Points, in no order, along strands that fork and pass close to each other.
Points whose rows are less than 107 apart are linked; no others are. Some points are linked to none.
J_490: 1  -3  23  8  -7  16  4  -22  6  -29  22  7  3  -3  11  7  13  0  -12  14  -27  -8  -13  17  20  5  -3  -2  22  13  -2  18  -10  19  9  1  -13  7  0  -4  -27  -25  -13  -2  5  -4  -3  17  8  -2  -10
J_854: 58  -2  -21  -16  6  3  -6  10  12  12  -16  7  18  6  -2  17  6  2  14  -1  1  13  6  -7  -47  -29  17  3  11  3  -19  -23  12  -10  10  -25  6  16  18  9  -24  14  7  -5  -22  -24  -1  -3  16  6  29
J_113: 6  -39  25  7  5  -19  -13  14  26  -15  13  -5  -6  -1  1  21  11  -5  -21  -7  15  0  3  0  -13  1  -10  16  16  9  -13  21  4  -10  2  5  -31  3  17  -14  16  9  -7  -5  -12  -13  5  -25  6  -17  2
J_154: 41  -33  -2  -8  25  -10  1  3  18  7  -32  12  23  8  31  33  17  -1  2  1  26  7  2  -2  -48  -33  3  -24  6  12  -19  27  22  -27  16  -35  -22  -1  35  -18  -3  11  -5  -1  -1  -7  3  -27  2  -14  10
J_991: -4  2  1  -16  8  1  -5  -13  18  -51  -2  -21  9  7  19  26  -25  21  -7  4  -26  20  8  -24  2  -37  13  -7  -24  -19  32  -35  0  -10  3  -8  -2  1  5  9  -43  7  18  4  16  18  2  3  2  -4  5
J_55: -40  11  -32  -21  2  26  2  -17  0  27  18  14  -12  -7  -13  24  -10  6  15  -23  -24  8  -5  14  25  7  -13  -3  -26  -30  47  -26  -9  15  -9  7  22  -24  -7  19  15  -19  15  20  -3  21  -7  11  -35  3  -22
J_241: 8  30  36  23  1  32  3  -22  -33  35  -30  21  8  20  4  -8  12  -9  -5  7  7  1  23  13  30  28  -26  -7  3  15  -22  30  -12  2  9  2  8  18  -18  14  8  -54  -5  -14  1  5  -22  21  7  -11  -45
J_944: -10  12  -4  -11  -22  8  19  16  -3  -27  7  -5  -5  -17  -25  3  4  8  -12  -7  -29  -6  -7  -10  13  4  19  11  12  -15  4  4  -22  11  19  38  -11  -11  -15  7  -11  2  -7  -4  -13  15  -16  16  -7  15  -8
J_392: -9  -10  -7  -28  12  15  3  -2  31  20  4  0  17  10  30  16  -24  1  -8  -22  13  13  0  11  14  -6  16  -11  -32  -44  30  -31  13  -30  4  -7  8  -2  11  42  -25  -5  9  0  -4  25  -27  -11  -17  -37  -8
J_285: 17  22  -6  8  -2  -5  -14  1  -12  30  -5  -1  -3  -9  6  -46  8  -6  33  -2  3  -1  -17  4  -29  12  9  -22  -18  13  -5  -20  -3  -7  -43  -34  15  -1  -13  1  12  12  8  6  19  -13  -19  -8  -11  17  1
J_772: 6  31  35  28  -14  4  -18  -11  -45  34  -17  10  2  7  1  -9  -2  -24  -5  -3  24  -7  13  -8  16  27  -41  16  -6  2  -16  20  -10  -7  -9  10  -1  10  -16  -9  34  -30  -11  -5  -10  -8  -12  23  3  14  -30
J_711: 9  -4  -30  -14  6  0  17  19  -1  -44  14  1  10  -42  -7  -33  18  10  19  -35  0  -20  -13  13  5  -26  17  -15  7  40  21  -35  2  28  14  13  23  8  3  -7  -18  23  23  21  13  -14  32  -7  -6  39  40
J_841: 4  -33  6  8  28  7  -6  5  31  -2  -9  2  -4  -7  15  2  -29  -25  -29  -23  -1  17  -2  16  -9  -4  -12  -6  -36  20  30  -21  25  -25  -10  -5  7  -6  1  10  13  1  9  11  -16  2  4  -42  11  -27  32
J_47: 11  -28  13  -21  8  -10  -1  27  9  36  -11  -4  6  1  -7  8  -5  -14  -22  -12  26  12  6  -8  -24  8  -1  1  -15  -26  -20  18  19  -46  3  10  -14  -11  14  -17  35  6  -11  -16  -14  3  -37  -22  -16  -23  -7
J_738: -22  12  12  29  7  22  12  -2  -36  -25  -5  8  -12  23  -32  -3  -9  -12  -22  4  -34  0  13  -2  14  32  5  8  6  -6  6  -9  -9  -3  4  19  7  -15  -32  -10  8  -10  8  -30  4  19  1  18  5  -9  -27
J_585: 10  31  1  -1  -19  18  17  -22  -12  1  10  15  14  -4  15  -12  20  -1  14  15  -23  -19  -16  20  21  0  -5  -27  16  14  -22  18  -15  24  -4  -12  3  9  -2  -1  -26  -33  -19  -6  9  -3  -6  25  -6  33  -14
J_344: -12  26  -23  -25  -27  13  16  -20  1  -8  16  -13  10  20  7  16  -3  7  22  22  -28  -8  -25  -2  33  -9  -4  -10  3  -20  -17  16  -4  25  -10  4  0  -5  16  7  -12  -23  -20  -2  19  15  0  36  -17  35  -17
J_930: -15  18  7  -45  18  7  -1  -4  8  -39  13  -38  8  52  33  46  -45  12  1  16  13  -10  1  -18  17  -13  5  18  -7  -36  -17  -2  1  -6  -9  2  -20  -6  14  28  -30  -12  -2  0  31  19  7  27  -15  -21  -16
J_491: -37  5  0  -23  23  22  5  12  -27  -20  11  10  -26  31  -3  29  -31  -20  -31  -16  7  -19  34  7  10  28  -18  39  2  3  23  -21  -5  -23  5  9  19  -12  -15  3  1  -20  19  3  -47  -6  33  3  -11  -6  -9
J_603: 10  29  -13  16  27  15  24  -9  -26  6  -13  16  9  13  -9  -55  13  -17  19  -18  -11  -17  8  31  9  36  22  -22  -6  39  6  -27  4  -3  -3  -16  17  9  -14  17  5  -8  9  -8  21  -19  3  5  -4  43  1
J_214: -22  -37  13  3  12  -21  -32  -8  16  -27  3  -8  -3  11  32  36  -24  -10  -42  0  -5  17  14  2  -23  0  -36  15  2  18  31  0  16  -6  -31  -12  -1  -3  -21  -7  6  2  29  -1  -15  -3  34  -36  10  -30  11
J_36: 1  19  -24  -17  12  17  22  -4  -3  -39  12  14  11  -19  14  -33  -1  -5  10  -28  -18  -17  1  29  11  -10  11  -19  -25  34  36  -36  7  10  3  -18  30  0  -3  -7  -27  -8  23  10  18  -3  16  -2  -16  55  34
J_6: -26  15  0  -18  -14  -4  -6  11  0  -14  5  -2  -14  -2  5  24  -14  -7  -21  11  14  -32  -2  -25  -13  -18  -16  15  -11  -9  13  -9  7  4  -29  15  -2  1  -1  -8  10  -1  4  -5  -10  1  17  5  -25  9  2
J_717: 37  -19  -6  25  30  -28  -6  15  6  9  -16  -5  1  -6  -5  -49  33  4  40  -13  22  22  -5  8  -18  13  29  -11  24  45  -16  -26  -4  3  -2  -14  8  15  23  12  -5  18  11  16  18  -46  23  -21  32  12  33
J_815: 4  -11  -6  23  -2  24  15  -15  -7  -41  -1  -1  16  -12  -13  -12  1  6  13  10  -55  23  5  7  14  -4  38  -12  7  5  13  -21  -13  17  34  -11  8  -10  -20  -9  -43  1  2  -13  19  25  -16  15  25  -5  -4
J_920: 8  -20  -22  -6  -14  -19  -26  4  38  44  -3  -7  -4  -17  -9  -2  15  15  13  0  3  21  -4  -5  -23  -10  10  -30  -5  -22  -3  14  -1  -15  -5  -25  -2  -1  1  1  12  22  -15  4  -7  15  -38  -13  -7  -29  -6
J_703: -47  -17  8  -19  8  7  -3  2  -5  -23  23  -17  -22  -3  -12  27  -22  15  -16  -9  -28  21  17  15  16  12  0  21  2  -25  34  -15  -28  -3  22  13  3  -37  -26  15  -23  -16  12  9  1  19  -5  5  0  -30  4
J_459: -4  -21  25  59  30  0  9  -12  0  -2  -1  4  0  12  -5  -24  -11  -15  -25  -13  -31  38  19  19  22  41  9  -20  -2  30  -4  -12  14  0  16  9  -4  21  -2  6  11  -17  3  13  -9  -2  17  -27  31  -16  19
J_503: 6  14  15  -2  -46  -15  2  4  4  -2  12  -7  -10  -14  -1  3  15  2  1  17  15  -16  -23  -9  12  -8  -10  5  15  -11  -28  46  -17  17  0  22  -20  4  19  -9  0  -9  -33  -6  1  -13  -17  15  16  8  -6
J_396: 12  -23  12  -5  32  -3  14  1  9  11  -21  28  13  -12  40  31  18  -2  -11  1  31  -27  -1  7  -41  -28  -11  -18  -23  14  11  10  23  -28  -4  -23  -14  1  30  -11  11  11  1  4  4  4  14  -36  -23  -11  22
J_830: 0  -2  10  5  -18  -14  -1  0  -7  22  11  16  -12  -49  -11  -9  40  -1  5  2  26  -30  -12  1  5  -2  -17  -8  5  5  -5  28  -16  19  0  13  -5  8  6  -19  20  3  -24  0  -2  -7  -5  2  0  5  15
J_161: 11  -25  5  19  44  -1  12  3  9  30  -1  26  3  -8  13  -13  18  -11  10  -9  26  -15  -1  25  -22  -3  2  -20  -18  30  -1  -17  31  -23  1  -17  -2  8  31  -7  32  5  -5  21  -1  -12  16  -33  -11  1  38
J_615: 37  7  20  18  2  -21  -31  0  -2  16  -15  -2  3  -5  11  -36  -4  0  12  10  5  20  -2  -16  -29  2  -1  -18  1  4  -27  4  -6  -7  -31  -23  -10  14  -7  -12  15  17  2  -5  9  -16  -18  -9  9  7  2
J_897: -34  1  -14  -34  -23  0  -6  -15  16  -24  26  -27  -9  12  12  38  -10  17  10  22  -22  -5  -16  -13  19  -2  -17  11  3  -23  0  11  -15  34  -17  19  -11  -9  7  15  -3  -16  -12  17  29  17  11  29  -11  13  -8
J_307: -12  -9  -3  28  7  5  -13  -3  -3  15  6  10  -27  -34  -14  -28  -9  -7  -7  -29  -22  15  -12  23  2  17  -6  -13  -22  22  40  -10  -7  25  -23  -5  23  -7  -27  5  11  -3  17  24  -2  -5  4  -28  13  -18  31
J_691: -17  13  -8  15  14  2  16  11  -14  6  19  28  -10  -26  -19  -17  18  -13  -8  -13  7  -44  7  12  19  6  -14  2  14  14  25  -17  19  18  5  31  20  7  -8  -9  33  -2  8  8  -17  -13  32  8  -18  16  18
J_923: -32  10  13  -36  5  -10  -18  5  3  -15  18  -44  -10  53  6  39  -47  19  -12  15  15  -4  14  -18  -6  -2  -24  19  -8  -33  -16  4  -2  -7  -26  6  -20  -16  -8  25  7  -1  4  6  18  10  19  9  -24  -27  -12
J_724: -41  2  -14  -16  -9  10  -7  -17  1  -9  21  3  -15  -4  6  25  -2  5  -7  -1  -32  3  0  4  20  8  -19  8  -5  -18  35  -8  -19  20  -14  11  6  -19  -9  0  -12  -24  6  16  2  15  6  15  -19  1  -6
J_248: 2  5  28  22  0  36  15  -25  -23  18  -21  18  10  12  5  -11  15  3  -11  9  -24  11  12  27  31  20  10  -28  21  14  -10  12  -10  6  21  -6  8  13  -25  18  -20  -40  -2  -17  5  15  -28  15  13  -26  -31
J_690: -19  -13  7  -37  9  -11  -22  7  5  3  8  -11  -11  24  10  48  -21  0  -25  -8  26  0  15  -14  -16  7  -34  17  -15  -34  -7  5  3  -26  -19  -2  -22  -27  2  7  10  3  12  2  -4  4  3  -12  -24  -43  -1
J_281: 10  -2  18  6  -7  20  10  5  -7  33  -3  12  16  29  -1  2  -8  -17  -18  -3  15  -11  -1  20  15  39  -11  27  15  -16  -36  25  5  -31  5  17  -17  -8  4  1  21  -18  -16  -14  -22  0  -34  7  -1  -13  -23
J_499: -9  5  -18  21  21  10  20  -8  -32  -33  1  13  -3  -6  -2  -58  -3  -15  12  -20  -30  -14  2  23  12  22  18  -13  -16  59  29  -32  6  22  -12  -26  26  -7  -3  1  -14  -4  25  1  31  -12  29  -3  10  33  23
J_225: -25  24  -5  -7  10  29  23  -1  -39  -9  -5  18  -22  33  -37  18  -13  -23  -19  -14  -15  -15  22  11  26  31  -16  30  7  -7  17  -6  -21  -15  4  19  13  -26  -30  4  8  -19  3  -13  -31  13  20  20  -16  7  -27
J_936: -10  -44  6  27  21  -19  -19  12  17  7  5  8  -24  -20  -9  -13  -20  -18  -20  -32  -2  30  0  15  0  6  -17  4  -23  29  33  -8  18  9  -9  12  15  1  -3  2  29  8  10  26  -22  -5  25  -52  30  -31  45
J_65: -18  -13  15  30  0  23  16  -21  -12  -51  10  13  4  -9  3  1  10  -8  -11  13  -49  7  12  7  29  8  9  -4  11  24  16  -2  -16  33  31  5  2  -3  -17  -21  -45  -22  -1  -10  25  14  7  6  28  3  3
J_988: 27  -8  0  31  10  -18  17  -5  8  1  2  11  8  -15  -11  -27  40  12  20  -8  3  2  4  13  17  9  27  -23  35  28  -18  -6  1  18  42  21  -13  31  12  15  -16  -7  -15  13  -8  -23  14  -5  21  9  8
J_699: 20  1  -28  -1  5  12  3  -13  3  -12  -3  -13  13  0  -15  -22  -18  17  25  3  -42  48  5  12  -9  -14  45  -17  2  -6  16  -36  4  1  19  -44  25  -3  -14  5  -43  25  22  9  16  11  -18  5  21  -3  10
J_685: 2  8  -36  -22  -21  5  0  -9  13  -13  10  -32  10  -8  -24  5  -8  33  33  3  -37  40  2  -26  0  -16  35  -19  5  -20  -1  -19  0  37  7  0  8  3  -1  7  -8  28  11  14  21  21  -13  21  2  26  -14
J_953: 26  -7  -28  -36  -35  -6  0  -2  36  -10  0  -3  10  -3  3  35  19  23  27  18  7  3  -23  -7  -8  -32  4  7  18  -24  -20  21  -7  7  25  -13  -14  6  31  4  -32  4  -17  0  -10  -1  -13  4  6  5  -6
J_101: 43  28  14  26  -26  -8  14  2  -18  24  -13  1  19  8  7  -37  0  -16  15  21  30  -14  0  -12  7  -3  7  15  10  -5  -39  17  6  -5  26  13  -9  15  1  -12  18  5  -32  -11  -6  -29  -16  23  20  33  -13
J_150: 11  37  -4  8  -35  -3  13  -1  -16  -17  -1  -8  2  -19  -28  -25  6  2  12  4  -20  1  -14  -22  -2  -5  21  -6  13  -13  -16  6  -18  25  3  22  0  4  -18  -8  1  20  -6  -11  -5  -3  -2  15  6  35  -9
J_347: 10  5  -11  -45  5  -6  1  -4  33  -30  -3  -24  32  28  47  59  -17  15  12  10  17  10  -4  -24  11  -31  21  5  -5  -46  -2  -3  -3  -5  7  -5  -17  4  25  39  -40  -6  2  -2  23  8  0  13  -6  -19  -14
J_54: 1  -17  -15  -35  -6  -9  -4  -5  32  31  1  -29  26  37  25  36  -21  25  7  27  29  9  -4  -4  6  -8  -3  9  6  -44  -26  31  16  -32  -4  -17  -21  -8  21  21  1  6  -8  -7  3  19  -18  2  -21  -37  -20
J_563: -12  5  -1  -14  -2  6  27  28  -12  -20  12  3  -12  -14  -21  19  -5  -2  -25  -18  6  -36  4  4  11  13  8  38  8  -11  11  -2  -2  -6  22  52  -15  -18  -9  11  11  -6  2  -8  -27  -8  1  8  -10  3  5
J_212: -20  6  -22  -21  3  16  -2  -3  12  38  3  5  -8  -5  -4  22  -17  3  0  -23  4  2  0  6  4  5  -5  -10  -44  -38  33  -25  15  -16  -9  3  11  -18  3  28  15  -4  7  15  -7  14  -27  -7  -35  -30  -19
J_166: -15  6  7  -10  5  0  -35  -28  12  30  4  -16  21  47  7  30  -22  11  -1  33  7  11  -8  17  10  5  -21  -2  3  -21  -12  12  5  -22  -26  -15  -7  -8  9  10  13  -8  -2  -3  17  13  -3  11  -21  -31  -34
J_378: 2  -25  6  10  23  -29  -10  25  -1  0  -13  3  -14  -28  -6  5  11  4  -6  7  38  -25  -5  -37  -39  -39  -8  -1  -8  21  8  6  21  -5  -14  6  -2  6  15  -32  32  40  6  2  6  -2  23  -20  -7  2  28
J_517: -2  18  7  -9  -31  -8  -3  1  4  28  11  -41  -2  48  16  4  -27  0  6  27  33  -10  -22  -5  15  -1  -31  33  -5  -42  -33  46  3  -19  -13  0  -24  -24  24  -3  11  -11  -34  -6  11  3  -26  16  0  -7  -24
J_16: 16  15  -23  -6  9  24  6  -20  -5  -1  -5  -4  19  26  -5  -11  -26  4  14  25  -37  18  -3  7  -9  -12  33  -14  -2  -12  -4  -40  14  -22  5  -40  23  5  -5  6  -26  5  11  -6  3  11  -9  24  -8  4  -18
J_506: -10  -9  14  4  -2  0  -22  -1  -3  45  8  25  -24  -29  -13  9  15  -13  -7  -21  12  11  0  6  -4  19  -16  0  1  -21  12  15  -19  -3  -4  6  2  -23  -7  -12  31  -9  -2  12  -21  -8  -18  -14  -13  -32  -3
J_617: 10  -27  18  48  20  -18  -13  -5  18  -31  3  2  -1  -6  -9  -22  12  2  -7  -6  -21  22  1  0  9  8  15  -5  18  42  -9  0  1  13  18  11  -16  32  11  5  -16  2  -2  14  -4  -17  27  -26  32  -3  16
J_635: -9  19  30  13  -15  -5  -26  -10  -15  -1  2  -4  -15  24  1  8  -18  -14  -15  21  8  -10  -2  -16  -5  7  -41  27  4  -9  -14  15  -4  -3  -37  6  -1  5  -4  -20  23  -6  -3  -10  -5  -6  10  11  -11  10  -22
J_18: -2  3  2  -10  -2  3  -8  3  6  -76  8  -12  3  6  7  19  -10  6  -17  26  -30  3  -4  -25  -7  -27  13  19  -5  0  8  -13  -3  13  -8  0  1  1  1  -9  -34  6  3  -8  14  4  18  8  -1  15  0
J_712: 42  -16  1  21  23  -35  5  2  9  8  -3  9  5  -2  -4  -16  45  13  38  -3  31  3  0  4  -15  -14  12  -11  34  29  -38  -8  9  4  32  -1  -7  27  38  -13  -3  14  -14  16  2  -29  22  -4  20  12  23
J_431: -32  -6  5  -36  -12  -16  14  23  -2  -9  3  -4  -19  -16  16  50  14  2  -21  7  50  -44  0  -28  -17  -30  -18  24  -14  -9  9  22  6  0  -2  8  -12  -10  24  -16  8  12  -13  -7  -3  0  24  -5  -21  -7  21
J_445: -20  -8  3  25  12  -4  7  15  -13  -9  15  12  -19  -17  -25  -1  3  -7  -28  -23  -4  -7  13  5  13  25  5  23  14  11  23  -11  7  9  8  43  11  -3  -14  2  27  -3  8  9  -29  -10  27  -5  7  -1  11
J_882: 14  13  -24  -4  -31  -14  -18  -3  23  63  -4  -11  -1  -13  0  -28  11  22  32  16  0  19  5  -8  -12  -4  21  -28  15  -22  -20  3  -6  8  -12  -31  13  10  -14  13  -3  18  -7  11  18  2  -32  4  -1  0  -15
J_665: -3  -2  24  52  30  29  18  -28  -34  -2  -25  16  -5  9  -6  -28  4  -12  -9  -6  -29  22  24  19  24  42  5  -30  -4  37  3  -7  0  8  16  -6  8  9  -21  12  0  -36  10  -9  10  10  6  -3  30  -26  -4
J_573: 23  2  18  9  -4  -6  -28  -13  15  23  -7  -9  20  29  13  -1  -8  -3  -1  25  -1  18  -10  1  -6  -4  -10  -10  9  -19  -29  24  0  -19  -20  -21  -10  7  2  -10  8  1  -7  -5  2  1  -27  9  -7  -17  -20
J_965: 31  19  -14  2  -10  -16  11  24  -19  34  -13  -2  4  -27  -9  -61  22  0  35  -18  29  1  -8  9  -24  19  35  -4  7  12  -8  -19  -11  6  -18  -20  26  -2  -16  -2  13  23  13  4  25  -36  -21  1  1  36  6
J_420: -19  1  2  -41  -19  -16  17  9  -2  13  -1  -17  -8  11  23  54  2  9  -1  14  48  -26  -9  -23  -14  -9  -25  26  -26  -26  -14  44  0  -12  -8  -3  -31  -30  35  -6  8  4  -24  -7  6  7  -6  0  -23  -10  10
J_996: 25  -10  -13  1  8  -27  -21  19  6  -14  -18  2  -14  -35  -10  -19  24  10  24  -7  26  -13  -17  -30  -39  -40  1  -10  4  36  8  -10  3  11  -16  -4  4  3  8  -18  2  49  18  6  10  -13  30  -18  -1  18  29
J_219: 6  -21  15  32  22  -40  -16  32  -10  12  -4  8  -5  -31  -27  -46  19  7  6  -6  38  -6  3  -33  -16  -9  0  6  -5  20  2  -4  17  5  2  30  0  13  1  -26  49  39  -4  10  4  -10  18  -10  7  4  21
J_80: 17  -27  -4  -15  22  13  5  12  37  8  -12  13  10  -7  26  8  -15  -22  -17  -33  26  13  -2  5  -14  -20  21  -20  -42  -14  20  -24  20  -40  19  -13  3  -2  17  24  -11  12  1  2  -20  7  -19  -36  7  -34  17
J_779: -7  30  5  19  -16  2  10  -2  -30  9  8  24  -5  -38  -3  -24  33  -7  -5  -4  6  -33  4  7  26  14  -12  -16  13  23  3  7  -9  37  -2  32  10  17  -13  -2  18  -18  2  -1  6  -14  19  18  -8  28  9
J_875: 59  -38  -2  2  24  -9  -10  5  34  5  -22  3  18  13  10  8  3  -5  5  -10  2  32  6  8  -31  -20  9  -9  23  16  -29  -3  17  -25  26  -18  -14  16  22  -6  -9  9  4  -1  -25  -23  4  -30  25  -11  21
J_237: -27  55  -7  -1  -46  14  19  -7  -38  13  -8  -9  -6  21  -20  4  -8  -10  9  7  -10  -19  -7  -3  41  16  -28  20  4  -23  -4  20  -22  15  -2  30  0  -24  -18  5  17  -26  -18  -20  2  13  -5  38  -3  37  -26
J_35: -21  6  -3  7  -3  3  6  11  -10  -72  13  -2  3  -15  -3  -8  2  5  -20  16  -31  -11  5  -19  5  -18  15  17  14  26  9  -16  10  33  -1  27  15  19  -11  -18  -16  9  5  -4  -1  -8  38  7  4  40  3
J_302: 15  41  -23  -2  15  28  26  -7  -24  17  -18  17  13  29  -18  -34  -1  -21  17  6  -15  -27  3  29  5  16  8  -15  -8  15  -5  -16  5  -24  -1  -26  20  8  -15  7  -1  -3  1  -16  -11  2  -11  23  -16  48  -24
J_448: 30  -9  1  20  8  9  8  2  12  23  -5  10  0  -17  1  -35  14  -1  6  -15  -11  9  4  25  -7  17  36  -29  13  18  -11  -6  -5  -3  20  -10  -2  16  -15  14  -9  2  -4  5  -9  -14  -20  -11  19  1  7
J_860: 12  -8  -15  4  -8  -14  -19  18  8  -46  1  -6  -9  -45  -29  -28  19  15  23  -17  -11  1  -19  -14  -13  -22  18  -8  7  35  11  -16  -8  29  7  15  6  20  -8  -12  -15  35  21  8  -5  -8  28  -13  18  24  20
J_768: 3  29  -10  -5  0  27  7  -18  -5  22  -8  7  20  44  -8  -2  -13  -4  12  26  -19  -13  -11  18  14  -2  1  -7  -4  -11  -15  -7  5  -21  -2  -28  10  11  1  12  -19  -8  -10  -10  -7  17  -18  24  -24  10  -42
J_429: 27  41  7  19  -22  -15  3  8  -25  6  -9  -4  6  -28  -18  -56  12  5  24  -4  16  -10  0  -18  -9  6  12  -11  4  11  -16  -1  -9  18  -8  17  10  9  -23  -5  19  24  4  -7  15  -20  -11  20  9  45  4
J_810: -18  -24  -4  1  -17  -15  -10  6  13  -10  19  11  -20  -49  -11  8  40  5  -5  -9  16  -25  -4  6  8  -11  -14  5  20  22  23  9  -18  31  4  27  0  12  1  -18  2  3  -5  14  -15  -4  19  -10  3  -3  15
J_172: -45  -5  1  35  11  25  -2  -14  -46  -25  -11  14  -22  5  -34  -16  -14  -15  -13  -5  -38  26  23  2  18  29  -12  7  -11  4  36  -21  -15  10  -9  -12  34  -16  -46  -21  7  -1  28  -19  6  31  23  6  22  -27  -21
J_433: 16  -17  -9  -30  -7  -13  0  22  21  37  -23  -11  18  15  11  28  -11  2  -7  13  33  19  0  -28  -27  -22  10  0  -9  -38  -30  30  21  -46  8  -24  -15  -7  22  1  0  22  -8  -18  -9  13  -34  -19  -15  -29  -8
J_813: 18  -16  1  26  15  0  6  1  11  2  2  0  -10  -37  -10  -44  9  -4  12  -31  -15  11  -12  38  6  13  21  -28  -7  41  29  -19  -7  14  4  -13  4  8  -10  19  -7  4  3  15  5  -9  -8  -26  27  -1  29
J_280: -32  3  -4  2  -16  9  7  -9  2  -15  9  -25  -5  -5  -30  -1  -11  24  7  9  -45  25  -2  -17  8  5  26  -9  2  -29  5  -6  -14  24  -1  18  -2  -11  -17  16  -1  11  2  1  23  39  -7  24  -7  -7  -20
J_530: 45  7  -27  -19  -24  13  12  7  14  22  2  11  14  9  0  5  9  7  12  18  -1  -1  -11  -2  -9  -18  23  14  31  -25  -33  10  9  -4  21  -18  6  15  15  2  -32  3  -14  -7  -25  -13  -15  13  9  9  2
J_380: 25  -19  -19  -41  -8  -14  -12  -1  50  -18  -15  -5  21  10  25  54  10  16  21  0  14  14  -6  -19  -22  -43  8  -4  4  -18  -3  9  -7  -17  31  -16  -14  4  25  19  -43  1  8  -6  -6  2  -8  -9  11  -27  -3
J_790: -10  -3  10  -24  -17  -14  3  8  -13  42  0  -20  1  22  17  24  -11  3  -2  11  46  -16  -7  -8  -6  9  -32  46  -19  -33  -32  61  4  -31  2  -8  -34  -34  31  -26  23  -2  -26  -15  1  3  -35  -2  -5  -12  -4
J_956: -6  -17  31  16  9  -20  -34  -2  9  -26  0  -5  -8  27  16  12  -18  -6  -34  19  -9  11  2  -15  -29  4  -34  14  7  9  -7  18  10  -4  -51  -11  -4  10  -16  -22  13  8  16  -9  2  -4  26  -16  2  -13  -12
J_901: -39  -7  9  -12  17  13  -10  -6  1  -30  8  1  -13  15  24  28  -35  -13  -37  -8  -13  1  21  2  1  -2  -20  24  -23  10  45  -26  5  -14  -12  -9  24  -5  -11  -1  -13  -15  32  3  -17  4  29  -15  4  -16  9
J_250: -20  8  -12  20  -1  4  8  -2  -29  -48  5  8  -3  -23  -8  -37  5  9  -7  3  -39  -8  1  -4  5  7  9  -9  1  39  24  -14  -4  44  -14  2  21  17  -27  -19  -16  7  17  -4  17  7  29  5  8  30  18
J_749: -3  24  -6  3  -49  -10  0  -17  1  39  0  -10  -3  -16  5  -16  17  15  18  16  4  3  -8  -12  16  -6  3  -24  2  -22  -25  26  -17  25  -8  2  -10  9  -1  10  3  -6  -23  -3  13  9  -40  21  11  8  -19
J_228: -15  -10  11  -25  6  1  -11  6  -11  44  3  10  -18  -2  -4  34  -1  -13  -13  -10  33  0  8  -2  -20  12  -27  16  -27  -32  -1  18  3  -35  -10  1  -4  -33  15  -17  36  -2  -1  4  -22  2  -9  -20  -28  -29  -3
J_120: -17  35  -8  5  -44  6  18  2  -15  37  -10  -26  10  36  -4  -13  -24  -3  12  20  17  -10  -18  -6  31  11  -19  34  1  -43  -23  30  -14  -6  6  19  -12  -22  2  12  7  -13  -28  -20  1  7  -44  35  6  14  -28
J_169: -36  -30  7  -25  -11  -16  -17  31  22  -45  28  -8  -26  -28  2  33  16  10  -22  -6  10  -21  12  2  1  -9  -10  37  24  15  18  8  -18  17  17  31  -15  3  0  0  -14  -1  -4  4  -23  3  21  -10  12  -6  14
J_472: 19  -18  27  25  28  -19  -6  -1  -7  31  -9  17  15  12  19  -13  10  -9  2  3  34  1  9  3  -18  5  -19  -6  2  16  -32  7  26  -18  -2  -5  -23  22  25  -38  45  3  -15  11  8  -15  7  -20  -13  10  9

A fork is a point with three links, a tip a point with one. Leave the first point through the second and follow the links. Name the first fork or tip that comes.
J_161; J_396 | J_228
J_923; J_930 | J_472
J_344; J_585 | J_499
J_55; J_212 | J_988
J_603; J_302 | J_724

Follow the links from the first point to the second, and from the first to the third. Name the last point that the two ways share.
J_617; J_378; J_35 | J_499
J_225; J_237; J_490 | J_635
J_18; J_219; J_665 | J_499
J_738; J_790; J_344 | J_635
J_347; J_685; J_779 | J_944

A fork is a point with three links. Follow the links from the first point to the second and name the forks in between, in order.
J_6; J_65 | J_635 J_988 J_724
J_166; J_882 | J_944 J_830
J_711; J_665 | J_499 J_724 J_988
J_953; J_166 | J_228
J_36; J_841 | J_499 J_724
J_790; J_841 | J_635 J_988
J_585; J_448 | J_724
